Points, in no order, along strands that fork, close into loops and pass close to each other.
Two points are linked if the straight distance between their rows is under 31.5.
rik: [ 11   7 -18 -33  -4  -2  -9  11 -27   4 -22 -13  17  29]
bas: [ 21 -16 -17   5   5   2 -37  -1  35  -2 -15   3   0   0]
viz: [  5 -18  -9   3   8  10 -42  11  27   8  13   0  10 -11]
det: [ -8 -22   5   0  13  13 -37  12  17  15  26  -2  12 -12]
folab: [ 18   8  17 -40   1 -25  36 -22  -8  -2   3  13  -1  -7]
valen: [ 17  18  24 -10   1 -22  32 -21  -1  -6  -3  16 -11 -24]
folip: [  5  15  11   4 -19  -6   8   3 -20  -6  -4 -13  -8  14]
Kedes: [-34  -2  -1  20   6  18  -1   8  -2  -1  30   0  10 -29]
koni: [ 14  23   6  10   3  -5  30  -9   9  -3   6  20  -6 -40]
Zofe: [ 23   5  -6 -17 -14  -6  -9  21 -21  11 -16 -11   2  40]
Kedot: [ -8 -32   3   4   2   7  -9 -16  13 -20 -41 -19 -21  45]
Kufuv: [-22  12   3  22  -9  10   7   0  -9 -21   7  -4   1 -32]
ran: [-18  16  14  19 -11   3  20  -7 -13 -25  -1  -6  -8 -28]
bodi: [  5   9   1 -24 -16  -6  35  -3 -20   0   4  -8  -6  24]
karam: [-11 -12  -4  22   1  11  -1  16  10  20  39   6   3  -8]
Zaze: [-17 -26  18  -1  25  11 -40   7  15  16  24  -5   9 -16]
gede: [ 13   9   3 -35  -8 -11  43 -15 -12   2   4   2  -2  15]
rola: [ 24 -18  -9   8   5  -5 -26 -12  32  -4 -35   5 -12  22]
Nasug: [  1  17  -3  11  12   5  28  -5  12   6  18  24   0 -42]
rukug: [  1   1  -8  13  -4  -1 -34   3   7 -12 -15  -1   6  -9]
Nudi: [  2   8   3   8   3  -9 -32  -5  -5 -16 -27  -4   2   0]
Rad: [  7   2  -4 -14  14 -11 -22 -11 -16  -5 -34  -5   7  27]
luku: [  3  18  10  15 -14 -10  25  -6  -6  -9   2  -1 -15  -5]
Bulet: [ 14 -14 -14   5   4   6 -40   8  31   0  -4   3   5  -7]
tupas: [ 24 -17 -15   6   5   0 -31  -6  40  -2 -24   7  -7  10]
Makev: [-29   4   6  20  22  16  22   0   4  14  36  17   2 -29]
ros: [ -3  -2 -14  25 -17   7  -8  16  11   0  19   0   0 -12]
vib: [  9   7 -10 -44 -15  -7  49 -12  -8   1   3  -1   0  13]
fak: [ 18 -11  -2   2   6 -14 -28 -10  14  -3 -37   4  -8  27]
miz: [-26 -21  30   6  23  10 -37  11   6  17  26  -4   4 -19]
Linub: [ 15   8 -16 -25 -12  -3  -3  19 -25   9 -15 -14   9  35]
sov: [ 10  16  11   7 -17 -10  25  -4 -13  -3   1  -5 -15   7]
Rebu: [  9   6 -11 -23  10  -9 -17  -3 -23   0 -28  -7  12  29]
sevol: [-34 -18  22  20  15  15  -9  14   0  20  38   3   0 -15]
dafo: [-22  -1   3  22  19  15  16   4   5  21  38  17   2 -19]
Pebe: [ -1  -2  -9  13  -7   2 -33  11  11  -9   0  -2   7 -15]
tave: [  3  18   1  23 -11  -1  26  -7   4  -6   6   7 -11 -20]
zekig: [-28   6  -4  21  -4  14   3   5  -4 -11  18  -5   6 -34]
Gomuv: [  1   9 -19 -39 -18   4  21   9 -23  -8  -9 -19  11  17]
rofud: [-13  12  -1  13  21  15  29  -7   7  10  27  23   3 -39]
Famut: [ 20  14  23 -26   0 -24  35 -22  -8   0   0  12  -5  -8]
bifo: [ -6  -3  -9  16 -10  10 -21  16   9   0  14  -3   7 -16]
Tulo: [ 24  -8  -3  -6   5 -17 -27   0   2   5 -37   2  -1  34]
Vugi: [-29 -22  35  14  18  12 -27  16   4  21  31  -1  -1 -17]
Dobu: [ -8  -2 -12  25  -6   9  10  10  12   7  30   6   0 -16]
Sopov: [  3   5 -19 -46 -24   1  47  -6  -9  -5  -5  -7   3  13]
poz: [ -6 -28   1   4   7  -3  -8 -21  10 -17 -42 -10 -14  46]
Mami: [-16  -9   5  23  11  11   9   8   8  26  43  13   1 -10]
domol: [ -2  12 -10  27  -8   6  23   0   9   1  18  10  -4 -22]
zopo: [ 25   1  -5 -13  -2 -12 -23  12 -13  11 -27  -6   2  39]
pul: [  6  13   9   5 -15  -9 -10   8 -21 -11 -10 -12  -6  10]
nomag: [  2   5 -25 -45 -28   6  39   2 -15 -13 -11 -13   6   9]
deta: [  3  11   4   5  -7  -8 -25   3 -16 -14 -18  -9   2   3]
Fula: [ 23  21  19   0  -1 -16  26 -14   4  -5   0  21 -10 -32]
Fosor: [ -5 -21  -4  -2  15  -8  -8 -24   3 -10 -40  -3  -5  46]
Zusog: [ -1 -10 -10 -10  20 -10 -12 -20  -7  -4 -39  -1   6  39]
detuf: [  4   9  -8 -33 -17  -1  29   3 -25  -6   1 -19   3  22]
zud: [-35 -12  12  17  15  18  -8  13  -2  14  37  -1   7 -23]

A fork is a point with three links, a tip a point with one. Leave the first point through the second and follow the links. Name the first fork or tip that comes.
folip, sov -> Dobu
Zusog, Fosor -> Kedot
Vugi, sevol -> ran
rofud, Nasug -> folab

A piece is all that can be reached along the links. How many separate loops has the piece of each point below (a circle has one, a figure eight two, a Y none), and how many tips (points with one link)?
Zaze -> loops 0, tips 2
detuf -> loops 1, tips 0
domol -> loops 1, tips 1

How many points has the smallest loop of links through each point below? Write - if it is on no loop.
Nudi -> 13
vib -> 7
miz -> -
